Points on a hilly landscape, in no order, each with its height.
From any point a climber takes the steepest step (rise divided by distance) to one of its 2 nearest points. It stops when none of these is higher. Distance is the straight distance between rows; heights are no part of it.
q_987: [ 10  13 -29 -59  43   8  23 -31  28  15  12 -40 -50  13 -26  28  22  10
  51  13  -7  59  -6  26  22   7  22 -60   3   0 -23  15 -11 -19 -27  16
 -23 -33  17  16 -14 -16]  h=45.4
q_227: [ 19 -27  13 -12  -4 -10 -14 -52 -44 -30  26  28   1  42   9  -4 -23 -20
  47  33 -16 -29 -15  -4 -15  10  15   9  -2  -2  22  35   2  50  -9  59
  -4  -7  41  28 -26 -10]  h=46.3
q_562: [  7  78 -22  -8   1   7 -15   0  38  -6  12   5   7  -3 -51  40   8 -24
 -51  11  23   9  -1 -32   9 -35 -18  -5 -23   1  43  -9  25  38  55 -44
   6 -36  37  -8 -12  21]  h=51.8
q_188: [-41  27  33  -8   2 -15  14  -8 -43  28   5  41  -9 -11 -20 -20   4 -51
  10 -14  32  36  16 -91  -1 -12  29  13  26  31 -18  18  13  49   9 -22
  -7  -6  -2  42  30 -29]  h=29.6
q_888: [ -6 -54  -4  -1  22  18  -3 -45 -13  -1 -17 -24  -5  26   4 -19  -6 -33
  63  53 -21 -19 -22  36   7  10  22  -3  12  20 -15  56  30  -1 -30  26
   2 -27  33  14 -30 -32]  h=51.7
q_933: [-27   2  42  23  18  -1   0  42  27 -41  34  -3  18  -7  48  28 -10  26
 -48 -19   9 -29  -7  -4 -12  36  45  -1  31  15  29  -4 -32  -1  41 -38
   1  50  20  25 -10 -22]  h=17.9
q_5: [ 10 -46   3 -27  58 -12 -21  24 -21 -12  40 -48 -21   0 -31 -20 -26  16
   9  67  13 -49 -13   9  -3 -17  16 -34  33  41   0  35  62  25  21  11
  14  -6  14   5 -26 -11]  h=22.8
q_504: [ -4  -8  -9  19   8  16 -14   8  18  -3  33 -19 -34   7  -5   8   0 -19
 -48  -6 -11 -23 -46  39  19  17   2   5  -5  -9  -2 -16  31  -1 -18  35
 -20 -16   9  46  -6   8]  h=39.4
q_871: [ -1 -27  -5 -12  12  19   7  33  -7 -20   2  -9  32   9  27  -4 -39 -27
 -16  40  33  -2 -50  -5  18  40  29 -34 -13  -2   6 -17  11 -25 -10  -4
 -29  41 -50 -19  -2   0]  h=37.3
q_265: [ 21  -4   1 -71   6 -22  -5  18 -16 -15 -17  -8  23   6 -11 -13 -46  41
  33  15 -10 -23  43  14 -34 -16  -7 -84 -51 -45  32  22 -21 -10  21  -3
  32   8  -1 -27 -40  18]  h=65.4
q_514: [  0  35  13  21  26 -17   0  -6  10  55 -16 -51   7   8  -9  21   0  22
  -3  -1   7 -26 -14  11   2   7  -1  11  44  -9  -8  43   9  11  26   9
  25  28  19  17  -2  -2]  h=56.9
q_906: [-25 -21 -27 -36  28 -29  45 -12  21   9  -4 -15 -28  35 -29  -2  14  -6
  68  -2  41  10   1  27  16 -73  36 -76 -43  -4   6  27  46  -2   6 -18
  -5 -27  15   4  -8 -16]  h=41.3
q_787: [ 20  12  -6 -18 -47 -12 -16  -7 -19  -4  19 -19  -3  20   5   8  40  34
 -20 -34 -47 -12  -1  -3 -22 -84 -53  27  14 -23  28 -45  50 -12 -17 -30
 -10 -14  10  -5   5  -3]  h=32.0
q_126: [-12 -25 -28  28  22  41  28 -17  37 -17  -1   4 -15   3 -14   6  29  -2
  -6 -32   6  14   0  33  20  61  31  48 -26  -8 -20  27   8 -26 -24  -1
  -9 -22   4   3 -24 -46]  h=55.9
q_640: [ 30  32  12   1 -54 -33  -3 -25 -22  17  -5  24  11 -12 -18 -22  17 -14
  11 -16 -19   9  21 -21  -8 -87 -57  -2  17 -26  11 -10  28  40   6 -17
  12 -12  21   3  23  10]  h=34.2
q_719: [ -4 -34  34  41  34  34   2  25  -2 -23  11 -40  16   5 -16   4 -47   5
   6  53  43 -33 -44   9 -16  48  24 -19  84  21  13  -7  -9  -5  28  52
  14  54   7   5   5  42]  h=26.4
q_85: [ 16  -7 -26  17 -29   1 -31  -7 -28  45 -44  -4 -18  24   9 -16  13 -15
 -10 -19 -68 -43  18  17  -8 -17 -39 -22   3 -13 -36 -26  24  -7 -33  31
 -23 -29  -9  14  13 -21]  h=49.0
q_574: [ 58 -11  -8 -25   6 -12   2  51 -29 -21  27  20  -1  -6 -42   0   9 -27
  20   2 -16   2 -24  38  14   4   2 -18  -2   0   6  17 -17 -13 -76  14
 -22  11 -30  16 -19  -4]  h=46.4
q_400: [-19  -3   4  61 -41  10 -24 -29 -21  33   5   5 -36  -3  45  -7  -7  14
  -6 -26 -47 -37  -9  21 -29 -48 -39 -16  11 -11  -7 -46  31 -28  29  18
  -4 -24   2   9  42  23]  h=45.7
q_393: [-11 -15  -5   2  -4  35  24 -44 -33 -17 -28   2  14  40  21  46  22 -48
  67   8 -31 -14   2  -8  -3  34 -15  26  11  14  14 -43  -8  -6  10   1
 -26  40 -29  -8  61  33]  h=40.4
q_767: [-37 -13  49  40   1 -22 -21 -28 -19   8  22  37  -9 -24  27 -30 -50   4
 -31 -31  -4 -33  15 -25 -11  15   5 -25  10   7   7   7 -63  14  10  50
 -26  20   8  14 -37  -3]  h=46.0
q_500: [-21  20   9  43 -34  38 -15  32 -10  29 -17  -6  -8 -12  -4   1 -38   0
 -61  28  -4  -3 -22 -24 -32 -10 -36  12  39 -37  -5 -29   3  13  38  40
  44 -20 -27 -12  33  71]  h=6.1
q_706: [-25 -40 -10 -24 -16  27   3 -26  39   4  38  29  17  18 -29 -11  11   2
  13  31 -45  16  -4  35  11  30  38 -66 -24  45  14   9 -20 -29 -11   3
  -4  11  -7 -50   6 -18]  h=67.4
q_766: [-27  -9  -2 -11 -53   0 -11   2  20  -6  -5  38 -20 -28  59 -63  22 -23
 -41 -24  28  34  35 -18  -7 -14 -30  -8 -32  -2 -49 -29 -16   6 -26   1
  22 -10  -3 -23  49   2]  h=3.5
q_589: [ -7   8  -8  19 -60  25  11  -3   5   8 -31  38  -6 -41  39 -63   6 -12
 -56  16  29  76  44 -35  26 -26 -42  -6 -56   6   9 -24   3  29  16 -36
  54 -23  12 -36  24  27]  h=4.4
q_816: [  9  27  -4 -29 -27 -37  16 -17  33 -40 -24  22  31  -8  73  11  46  24
  29 -36   6  21  42  -9  -4 -20  -7   8 -60  -2   6  28 -31 -12  37 -24
  -3   3  19  -7  10 -15]  h=1.1
q_835: [ 43 -30  12   3 -13  12  -5  15 -41   1  -1 -15  -6   5 -36  11   4  27
 -13 -50 -49 -18  11  10 -30 -52  -9  42  32  -2  39 -26  22  -6  33  -4
 -19  13   7   7 -33 -14]  h=30.0
q_715: [-16  -2  17  14  36  27  15 -15  -6  38  24  68 -66 -16 -44  -9  23 -52
 -20 -26  27  36  33 -38  26  -4  21  26  33  47 -23  -4  10  41   6   6
  17  -3  23  40  11 -50]  h=31.6
q_839: [-20 -26 -10 -20  25  16   9 -32   2  55  -3  -6  26   3 -15 -10  -5  29
  31  56 -17 -13   9  19  -4  39  21 -49  -5  32   1  21 -29   3   7  35
 -23   3 -24 -20   1   1]  h=63.4
q_983: [ -7  -1   8  31  -4  28  -1   3 -33  64 -23  16   2 -63 -14 -60 -17   7
 -44  31  28  66  39 -34  17 -29 -22 -16  -5   7  11 -18 -26   8  33 -11
  26   3 -16 -28  34  51]  h=5.1
q_424: [  3  15  16  -5  15  27  29   4 -59 -47 -25  25   5  42 -23  22  -2 -76
  26 -19  -8 -12 -36 -11  14  42  10  11  22  14 -17 -42 -22 -26  -8  -4
 -40  44 -38 -12  17  12]  h=43.3
q_520: [-11 -44  -4  63  -8  73  33  32  14  -7  32 -35   1  -3 -20  29 -20  31
 -19  12  23  -3 -28  20 -14  54  35 -11  74  45  12 -19  23 -34  34  24
  31  30  -6   9  23  26]  h=28.8
q_201: [ 39 -12 -20 -28  21  31  -1  31 -25 -56   5 -24 -39   1 -47   8 -41 -44
   4  20  -7 -21 -11   4  -2 -11  16 -32 -17  -2  39  -1  -6  -1 -36  14
 -28  25   2 -10 -35  19]  h=49.1
q_454: [-11   0 -22  19  42  25  -2 -45   2   8  34   7 -47 -33 -36  -8   4  20
  25 -10  -2  56  31  25  22   5  15 -43   5  24  -9  12 -25 -14 -17  27
 -10  -4 -12  -4 -15 -21]  h=47.7
q_315: [ 26 -26   5 -29 -16 -27 -20  35  10 -16  -6 -18   1 -23 -33 -27  -8   3
 -75  42   8   4 -10 -29 -11 -22 -12  39   0 -36  -7 -30  21  22 -37  10
  21 -19  30 -20  -2  -1]  h=68.3
q_438: [-38 -10  -2 -19 -17 -39  10 -22  26   1  24  20  22   6  48 -23   8  24
  35  25 -16  42  -8  35 -13 -15  19 -10 -21 -27 -25  38 -13 -21  -6 -45
 -13 -12  27 -19  -6 -41]  h=67.7
q_648: [ 13  -4  30   6  28  -4  28 -10  44 -31 -37  -7  36 -18  40  33 -42  11
 -38   5  27  11   5 -24 -20   2  17  28 -24   0  54   4 -45 -11  28 -29
   2  13   2 -31 -14 -11]  h=14.2
q_413: [ 28  50  -3 -33  10  -2  17  31 -25 -69  15  19  10  13  37  24   7 -62
  14   6  37 -16 -39   7  18  37   8  19 -22   8  24  -6  15  42   7 -24
  -7  45  15   6  10  13]  h=61.3
q_133: [ 22  21  10  58 -28  22  19  13 -27  42 -69  27   8 -36  -8 -22   2 -10
 -53 -17  16   3  42 -27  45 -26 -46  27  -9  -7   4  23 -10  36 -13 -26
  33   8   8   3  27 -25]  h=39.3
q_170: [ -7  -5  -1  -6  -1  32 -25  13  24 -56  59 -27 -23  30  11   0 -39 -14
 -34  19  54 -18 -34 -42 -13  54  32 -33  -2  12   6 -12  -3  -9  30 -23
 -21  23 -28 -23   3  13]  h=35.2
q_818: [-35  12  12  19  56  36  -9 -23  16   9  14   9 -47   8 -15  24  30   4
   3 -44  56  38  24   8  15  27  42  22  35  35 -12   1  32  19  29 -13
  10   1   1  21  19 -39]  h=34.0
q_903: [  6   5  -3  35 -19  20  40  -7 -10  29  14  36  50   9   1  71   2  -1
   6 -34 -30  21 -28  37   6   0   5  -6  23 -27  18 -13 -31 -36  25  -8
   6  30 -41   3  18  32]  h=32.4
q_110: [-33  23  -4 -41  55 -54 -15  -1  29 -20  45 -12 -38  16 -13 -11  18  10
  16  12  32  31  11  15  -2 -36  27 -37  -3  16 -17  21  54   8   5 -39
   4 -44  22  17  14 -17]  h=38.5
q_327: [ -4  13   0   6 -39  21   0  14  17 -18  19   1  53 -11  56  24   5  -5
 -38  43 -16   2 -30 -12   3  15 -11  15 -13 -45 -13  -1   8 -20  34 -15
   6 -14 -34 -44  47  57]  h=8.0
q_752: [ 58 -50 -27 -44  -3  -7 -28  51 -35  15   7 -40   6   6  -3 -31  13  32
  -2  24 -13 -22  -9  11  21  57 -14  19  -1   0 -35  -5  11 -24 -12  40
   9   6  11  -3 -23   7]  h=57.4
q_982: [-12  21  20  -1  41  -2  18   1  37   2  -8 -36  59  -4  51  29 -27  45
 -28   8  10 -17   2  12 -24  -6  13   5   9   2  13  44 -13 -30  45 -45
   9  21 -38 -63  13   2]  h=15.4
q_662: [  8  14 -30 -45 -16  23   2  -7 -19 -22   3  12  24  -2  42   5 -37 -11
  16  30  34  13  10  -8  -4  30   8 -48 -45 -17  -9 -24 -26  -9  28  -3
  -8  28 -63 -51  15  26]  h=38.8
q_82: [  5 -18 -13  26 -33   2 -16  13  29   3  -8  23 -36   2 -43 -32  -8 -15
 -66 -19 -44 -40  29  17 -20 -39 -11 -15 -13 -18 -32   6   5  10 -47  14
   0 -51  15  -6 -18 -45]  h=53.3
q_631: [ 33 -18 -34 -41 -17 -40 -12  -3  51   2 -23 -44 -23   9 -28   0  21 -16
 -31  28  31   9  -2 -27  -6 -39 -15  39 -16 -12  18 -10  19  22 -58  41
 -12 -40  48  -5 -16  20]  h=62.9
q_338: [ 18 -41   2  -8   2  -3 -36  12 -13  -6  73  36 -18 -26 -33  -4  29  24
  -5 -22 -30  12 -17  41  32  42  13  48  38   7 -40   0  -8  -6 -27  21
   3   4   0  11 -22 -35]  h=65.0
q_634: [-41   1  46  29  25 -15  14  33  22   7  -2 -37  32  -1  73   7   0  38
 -35 -33   5 -41   1   3 -28  -7   3  -9  28  -2  -2 -19  -1 -24  44  -4
  -3  37 -13  -1  -5  -4]  h=16.5
q_137: [  8  58  -7  -8 -12 -22  -3  15   6 -11 -32  42  53   9 -60  35  12 -41
  14  25 -15   7   2 -45   4 -40  -7  14 -43  -6  41  33  32  41  30 -29
 -21 -75  52  -7  -6   2]  h=56.4
q_492: [-47  37   8  54 -25  12  -1 -18   4 -15  22  24  -3   1  45  29  -3 -20
 -28 -16 -38 -34 -22  32 -23 -16 -27  -3 -17  -8 -36 -40  50 -19  39 -21
 -22 -51  -8  30  22  16]  h=42.9
q_806: [-71  38  22 -50   3 -41  44  22 -52 -23   9  70   2  -2   6 -22  -2 -63
  37 -14  27  15   6 -63  33 -11  20 -49   5   7 -36  22  -3  57  25 -40
  11   7 -18  34  30 -12]  h=28.3
q_6: [ 32   4 -11  -6  -3   0  35  19 -13 -80   8 -11  -2  29  10  14 -30 -77
 -12  41  35 -45 -59   7   6   1  12  -7 -53 -10  59 -18  21  32 -31   8
 -33  26   5  14 -30  35]  h=54.2
q_250: [-18   4   8  -5 -48   5  -6 -26  18  10   2  -5  15  35  -1  31  17   4
   4 -13 -63 -35 -13 -24 -35  10  11  23   7  -6 -32  -5 -52 -27 -28  11
 -25   4  -7 -13  10  -5]  h=50.7
q_302: [ -5   8 -32 -12  22 -11  26   4 -13   5 -35 -30  21 -27  14   7 -42  22
  23 -12  10   2  27  15  -2 -16  -3 -35 -14   0  24 -30 -33 -17  16 -19
 -17  23 -65 -30 -11   9]  h=40.0
q_761: [-10  29 -35  -6  27 -60  52  20  -6  17 -33 -15  -1  11 -18  25  15   5
  85  -7  35  22   0 -28   9 -43  18 -15 -27 -25  21  36  71 -11   5 -48
   8 -35   8  47 -12 -18]  h=44.7
q_66: [-30  -8   8  33  20  -9   1   5  14  40  -4 -11   3  16  -7   7  -7 -13
   5  -5 -32  -4 -12   4 -25  -4   0 -20  66  24 -33 -52 -32 -38 -29  -1
 -25  24 -27 -14  14   7]  h=48.0
q_655: [-12 -13  28  20 -13  31   3 -31   8  64 -33 -32  31  -4 -11  -1   5  33
   2  37 -18 -19  13  18   0  35 -23   0  11  11 -12  34 -31  42   5 -11
  14  38  -7 -15  35   8]  h=60.3
q_935: [ -9  60  15  22 -36  16 -38   7  -7 -39  -9 -26  20   9  35  21 -29 -26
 -15  23   3 -44 -40 -15  -9  23 -20   9  32 -24 -35 -25 -11 -15  29  14
  13 -18 -14 -15  31  87]  h=7.0
q_111: [ 45  22   8   2  -4  20   3  -4  -2 -18 -31   1 -18  -8 -32  33 -32   4
   8 -14  -5  18   3   0  13  24   5  41 -43 -33  22  43 -24 -20  23  22
  -3 -31  24  22 -29   5]  h=43.2
q_582: [-34   8   5   9 -22 -21  -1 -28  32 -21 -35  27  -9   0  42 -46  43  10
  21 -52  26  23  44 -14  -4 -18   7  13 -40 -18 -44  23 -25  24  -7  -6
  22 -34  11 -23   9  -9]  h=2.4
q_961: [ 11 -30  24 -43 -53 -18 -36  45  18  20  13  -6  41   3 -27 -39  -1   9
 -36  66 -31   2   4 -22 -23 -26   0 -25  -6 -32 -22  18 -21   6 -35  16
  12 -14  31 -58  -1  -2]  h=72.6
q_150: [-70  55   9  -6  59 -16  25 -21  23  -9  31  31 -52  -2 -24   7   9   6
 -16 -18  43  21   6  12  21 -18  44 -42  36  21  -3  23  -1  35  28 -56
  10   3 -10  12  16 -25]  h=36.3
q_912: [-22  14 -15 -22  18 -23  -4 -21  18  28  23   2 -47  24 -11  18  32 -27
  33  -2  -2   7 -29  25   0   3   7 -17   0   5 -31 -27  17 -11 -17  23
 -38 -13  19  55  14   3]  h=42.7
q_780: [ 21  48  -3  -3  31 -61 -15  -1  28   0 -14   0  12 -33  -1   7  38  36
   7 -36  23  19  14 -10  33  -3 -16  42  12 -27 -31  24   5  24 -10 -51
  15 -14   6  34 -15 -41]  h=54.6
q_347: [ 48 -43   6  12  23 -18  -2 -14 -53  44 -31   5  21 -35 -12  -8 -31  16
  14 -47  16  -2  45  -5 -14  -9 -27  -7  14  28  11  -8 -22   9   3  26
  -6  32 -25  25 -23 -17]  h=42.8
q_838: [-23 -31  18 -37  43 -31  -3  33 -11 -25  54   4  -2  14  -7 -43 -15  22
  34  14  -2 -30  -6  37  -1 -11  24 -62  11  49  17  28  33   1  18 -14
  16  25  11  14 -30 -42]  h=21.2
q_310: [ 15 -22  23  -8  21  -7 -27  19 -17   4  14  23  -2 -12 -13 -33  34  45
   7 -47  -8  46  23 -11  20  38   1  52  37  22 -48 -14 -29 -43 -12 -18
  12  12   4 -23   8 -57]  h=61.4
q_494: [ -4 -39   5  47 -23  14   5 -21 -10   4   3  41   4 -28  41 -33 -23   5
 -21 -17  -7  -7   6 -15  15  41  -7  18 -39  -5 -12  10 -39 -11  13  51
   2  -6  18  38 -15  16]  h=48.9
q_557: [ 27  52 -29   8 -25  21 -14 -23   8   3 -29  -3 -24   1 -32  13  16  17
 -38  -1   9   9  17  -8   9  11 -13  46 -43 -26 -10  -6 -20  20 -24   5
   7 -28   1 -12  14  27]  h=45.6
q_896: [ -6  54   0  17   7   1  -9 -58  22 -14 -30  46  -1  -8  -6  41 -23 -13
   2  -2   0 -16  16  -1  15  17  10  10 -56 -16  56  63   4   7  20   5
  -5 -50  41  33 -37 -11]  h=40.6
q_208: [  7 -27 -54 -15  -7 -24  27   5 -21  35 -19 -41   1  -8  32 -30  36  34
  81 -42  46  38  38  23  26 -22 -16 -40 -42  -2  15  -9  30 -16  30 -11
   4   2  11  14 -17   3]  h=51.9
q_501: [-34 -21   4 -49  18 -37  -5  57   8  28   5 -14  27 -28  26 -50 -17  34
  18   9   2 -32  33  11 -22 -33 -22 -88 -58  -8   2   3   7  -7  13 -11
  10  -3 -47 -48  -4   0]  h=67.3
q_862: [ 46   3 -24 -48 -48   6 -20   3   9  12 -11 -27  -3   8 -12  -7  -8  17
  36  38 -18 -15   3  21 -22 -23 -33 -44 -41 -45 -11  -8 -16   8 -10  41
  24 -21 -17 -25 -22  36]  h=63.0
q_269: [-26  16  31 -25   2 -15 -25  54  32  15   5   4  51 -13 -10 -37 -18  35
 -17  54 -30 -43   7   1 -23 -11  -6 -62 -13 -14 -45  17  -7  24  16   0
  19 -14 -12 -47   3  20]  h=69.5
q_270: [ -3 -20  -2  12  59  26  13 -12  17 -50  42   1 -68 -16 -13   9  22  -7
   9 -57   6  38   3  55  18  25  30  17  16  22 -11  -3   0 -46 -50   3
 -11 -31  -3  30 -21 -36]  h=50.8
q_22: [-37 -23  39   8  50 -29 -13  29  -8 -44  58   4 -20   4  24 -15 -39  40
   5 -15 -19 -12 -21   2 -33 -14  20 -25  38  16  25  13 -10 -57  28 -50
  -9  45  20   2 -20 -37]  h=19.6
q_243: [ 12 -14  14  31 -23  -7 -24 -14   3 -28   0 -19   6 -14  66 -16 -19 -15
 -22   8   0 -51  -7 -32 -21  -9 -10  56  26   8 -22 -30   6  24 -12  -9
   4  27 -33 -16  11  10]  h=10.7
q_239: [-22 -26   4  27 -29  20 -22 -21  -4   4  29  23 -35   3 -26  -4  30  23
 -52 -50 -62 -35   8 -10  19  24   8  81  36 -18 -35 -18 -10  -5 -50  37
  29   2 -11  -8  -4 -31]  h=59.9
q_652: [ 25 -12 -20   0  -5 -26 -13 -16  19  60 -29 -19  -3 -20  29  -7  41  40
  -6 -24  26  38  19   2  11  20  -6  44   8  -3 -45  -8 -10  -3 -31 -16
   8  25   4   8  -8 -41]  h=58.1
q_922: [ 13  36 -21 -21  35  -9  20   5   3  12 -10 -20  21  20  -2  40  28 -57
  33  31  54  15 -45  -6  14  18  16   6 -22  31  48 -18  35  72  -2 -31
 -12   6  13  17  14  16]  h=68.7
q_95: [-41 -14  19  35  -5  44  38  18  25  24  50  13  21 -10  -4  30 -11  24
 -28  30  -7  37 -40   8  -3  24  23  -3  43  -5   7 -33 -34 -24  27  -5
   1  33  -3  -2  55  36]  h=30.9
q_168: [  6  28  14 -11  17 -53  39  22  21 -27 -60 -12  30 -30  30  -1 -18  20
  -6 -17  19  27  12 -49  -7 -21 -21  48 -32 -27  27 -18 -20 -16 -20 -26
  -4  10 -13  -7   2   4]  h=13.2
q_584: [ 25 -62 -24 -14 -31  -4  -2   8  -6  36 -30 -19  14 -16  43 -41  35  46
  34 -36   7  64  25   2  -2 -20 -29  -3  -8  -4 -25   1  22 -28 -38 -13
  21   9  -8  -1   0 -19]  h=55.1
q_279: [ 29  19  18 -52  44 -34   1  72  12  -2  23  12 -24 -16 -66  10  56 -15
  -3  14 -24  30 -18  57  21   3  -8 -17  -1 -49 -37  32  -7  -6 -77  22
   1 -30  15   9   5 -10]  h=44.4
q_703: [ 13  70  10   1  32 -48 -22 -10  13  21 -21 -37  29  -1   2  20   0  55
  -1 -28  17 -27   7 -10  -5 -26 -35   1 -10 -12  13  29  33  23  32 -21
   3 -14  21  40  -7   7]  h=54.0
q_24: [ 29 -40 -23 -12 -37 -26  -5   4  41  -4 -16 -25 -51  12  -8 -10 -13 -18
 -41  13 -12 -33  22   1 -45 -57  -8 -22 -41 -31   5 -13  13 -13 -51  51
   2 -24  26  17 -32 -12]  h=57.7
q_123: [ 40   6 -11 -24  18 -12  34  22 -54  -5 -49 -23  21 -21  41  -9 -14  23
  14 -73  31  -1  35 -10  -9 -23 -39  -3   2  -5  35   1  -7  -2  33  -4
   3  44 -31  23 -26  -8]  h=41.4
q_480: [ 34 -42 -16 -72   1 -36 -58  31 -24  21 -14 -47  -7  20 -22 -13  11   0
  67  17 -17 -27  12  15   1  21 -12 -14 -10 -24 -19 -26  19  -7 -22  70
  36 -15   3 -12 -29  10]  h=60.2
q_264: [ 32 -18  48 -11 -24  18 -23  14 -45 -36  39   5  14  28 -57  15 -28  22
 -42 -15 -75 -27 -37  -4 -21 -12   4  19  46  -5  44   9 -20 -48  18  11
 -24  20  26   5 -29   7]  h=28.2
q_387: [-16 -12 -21  55   6  -7 -25 -22  64  17 -11   9 -46  -6   7   7  28   9
 -41  -3  12  26  -7 -17   4 -23  -8  46  29  21  13 -29  30   3 -33 -17
  -2 -19  -1   1  25  -5]  h=38.3
q_663: [-17  18 -18  16 -27   2  -1 -59  -4 -22 -21  17 -11  35   0  38   1 -12
  48  16   0   5  11  -3   6  10   0   3 -47  24  35  16  18  43  -1  15
 -20 -33  42   9  -3  11]  h=41.8
q_42: [ 12 -10 -10  20 -27  53  -2  47 -29  24 -19  -3   7 -17 -44 -13 -36   8
 -36  20  -1  31   8 -24  -7  -9 -35  37  17  15  10 -43   1  -9  31  -5
   8   8 -28 -47  23  41]  h=5.6
q_793: [ 13 -47   5 -31   4 -10 -15  12 -46  24 -19 -25  27  17   6 -31  26 -12
  88  21   1   1  -5  43  -3 -13   0  -4  17  10 -33   5  51  -6  -8   3
  10  -9  -6 -19 -31 -18]  h=57.0
q_948: [-12  16  13  59  -2  54  -9  -6  15   0 -33  39 -35 -29  -4 -37   4 -11
 -43 -19   9  38  29 -30  38  -9 -17  72   9 -12   4 -29   5  22 -14 -25
  24  -4   3 -34  24 -15]  h=42.3
q_978: [-25 -17  -9 -43 -26  -7  20 -40   8  -8  16  50   2  53  -7   8  31 -33
  47   7 -10  24   2  16 -23  -8  39 -31 -28  11  14  12 -18   0  -8 -32
 -20   0  10 -17   0 -50]  h=73.3
q_605: [ -6 -33  -8  48 -12 -20 -14   0  43   7  30 -14 -34 -26  18  -4  24  23
 -87  -6  -8 -29 -54 -14  -6 -13  -2  62  -1 -11 -10 -17  19 -12 -56  13
  -3 -31  14  28 -15 -13]  h=35.6
q_403: [  4 -36  18   2  71  13 -26  37 -25  25  19 -42  -7   9  -7   1  -7   0
  36  50  11 -43 -37  20   7  41  24 -44  65  40  13  16  14 -22   5  46
  -6  16  12   3 -15  12]  h=24.5
q_689: [ 12  -4 -16  21 -41  78   8 -32 -47 -13  -5  -7  45  27   5  36  16 -25
  51   5 -25 -20  16  26  -1  53 -25  17   1  50  37  15  13  39  55  -9
 -11  44 -41 -14  23  41]  h=37.2
q_587: [ 13  16   4 -22 -19 -14   9  10 -13 -42 -49 -28  13   6  67   9 -11 -16
  -2  -6   6  -2  -1 -29  -9  15 -17  45 -18 -22 -25 -24 -36  -4 -12   7
 -11   7 -19  -9   8  19]  h=12.2
q_231: [-43   2  21  50 -21  20  -5 -23  29 -18  16  -3  38 -35  74 -15 -15 -11
 -34  26  -9  -3  12   0  -7  -6  -9  21  11  19 -28  -6   9  -4  36 -31
  10   2 -42 -43  46  14]  h=9.2
q_516: [ 30  33 -13  30 -17 -30  11   4 -24   9 -83  21  -5  -3  -3   0   9 -34
  13  -8  24  -2  34 -48   9 -45 -48  43   7   1  -9 -17   7  34 -26 -14
   5 -15  -6   5  19   3]  h=36.7
q_146: [ 22  12   0  34 -36  52  22 -31 -27 -22  17   5  19  24 -14  48 -12  -6
  -3 -42 -26 -24 -16  32 -15  25   3  11  -3  10  58 -12 -10  -2  23  12
  -1  28 -18  19 -16  21]  h=34.3
q_117: [ 24 -48   0  25 -11 -18 -46 -29 -12  11   8 -17 -12  -3  12 -11 -18  22
   1  14  -7 -34  14  -7  27  51 -23  41  29   6 -12  25   2  -2   1  76
  10   5  -2  12 -15   1]  h=53.2
q_256: [  5  54 -43 -35   7 -36   7 -15  35   9 -19  15  64  14 -24  48  52 -54
  52  13  24  30 -17 -13  18  -6  -4  -4 -33   0  64  15   9  23 -29 -36
 -12 -40  23   5 -10   6]  h=62.1
q_730: [ 35  61 -55 -32  -9  34  -5 -24  19   8  20  -7 -28   3 -49   1  30   2
 -17  -3  19  29  18  15  21  -7 -23   8  -2  10  24 -11  22  22  12 -35
   9 -10   5 -10   5  13]  h=48.2
q_47: [ 27   0 -41  -6  19  -4  40 -16 -11  20 -37 -19 -27  -8   8  10  32  -8
  97 -26  35  50 -13  10   8 -44  -6  -3 -24  22  16  18  21 -14 -14   1
  -5 -17  10  57  -9   4]  h=48.3
q_266: [-53  15   4  -2  19   0  31 -17  43  -6   8  30   3 -12  11  13   7  -7
 -31  22 -23  21 -22  34  14  33  47  19 -38 -36 -15  32  -5 -28  12 -10
 -21 -32  31   8  -1 -19]  h=62.2
q_757: [  9  -9  18  28  -3 -17 -12 -31 -65  45  -4  31   4 -22 -19 -20 -39  26
  21 -11 -39 -13  25   5   1  10  -6 -20  20   5   4  22 -61  -2 -33  64
 -17  31  -4  36 -35  26]  h=44.2
q_284: [ 12  10  15 -34 -11  29 -11  20  21 -17  56 -12  -3  23 -21   0 -44  17
 -46  34 -14 -43 -15 -17  -8  38  40 -40 -17   1   5  18 -41 -14   0  -4
   1  31   7   2 -22  10]  h=33.3
q_909: [-11   8  28  12  46 -15   8  26 -42  -4 -10   7 -10   5 -29 -10 -27 -17
  12 -11   7   7 -21  -6  11  35  24   6  62   6 -22 -10 -31 -18  -9   3
 -14  36 -13  22   9  -9]  h=45.8
q_566: [-27   9  22  64 -43  52  -9 -16  37 -21  23   5   4  33  -3  20   0   6
 -35 -51 -18 -27 -13  -5  -7  42  36  60  51  16 -44 -19 -36 -30 -27   4
  10   6 -12  -5  15  -7]  h=54.8

Call two points neighbours if one is among the 2 nearest of the other. Go from one point of each pair to the other, from neighbour to neighbour, staying as high as possible. Name the lowest point that can't be avoided.
q_652 and q_948 | q_605
q_978 and q_652 | q_703
q_922 and q_961 | q_896

Where does a climber stop that starts at each point below?
q_896 | q_922
q_582 | q_338
q_188 | q_652
q_912 | q_978
q_520 | q_338
q_243 | q_338
q_492 | q_961
q_806 | q_652
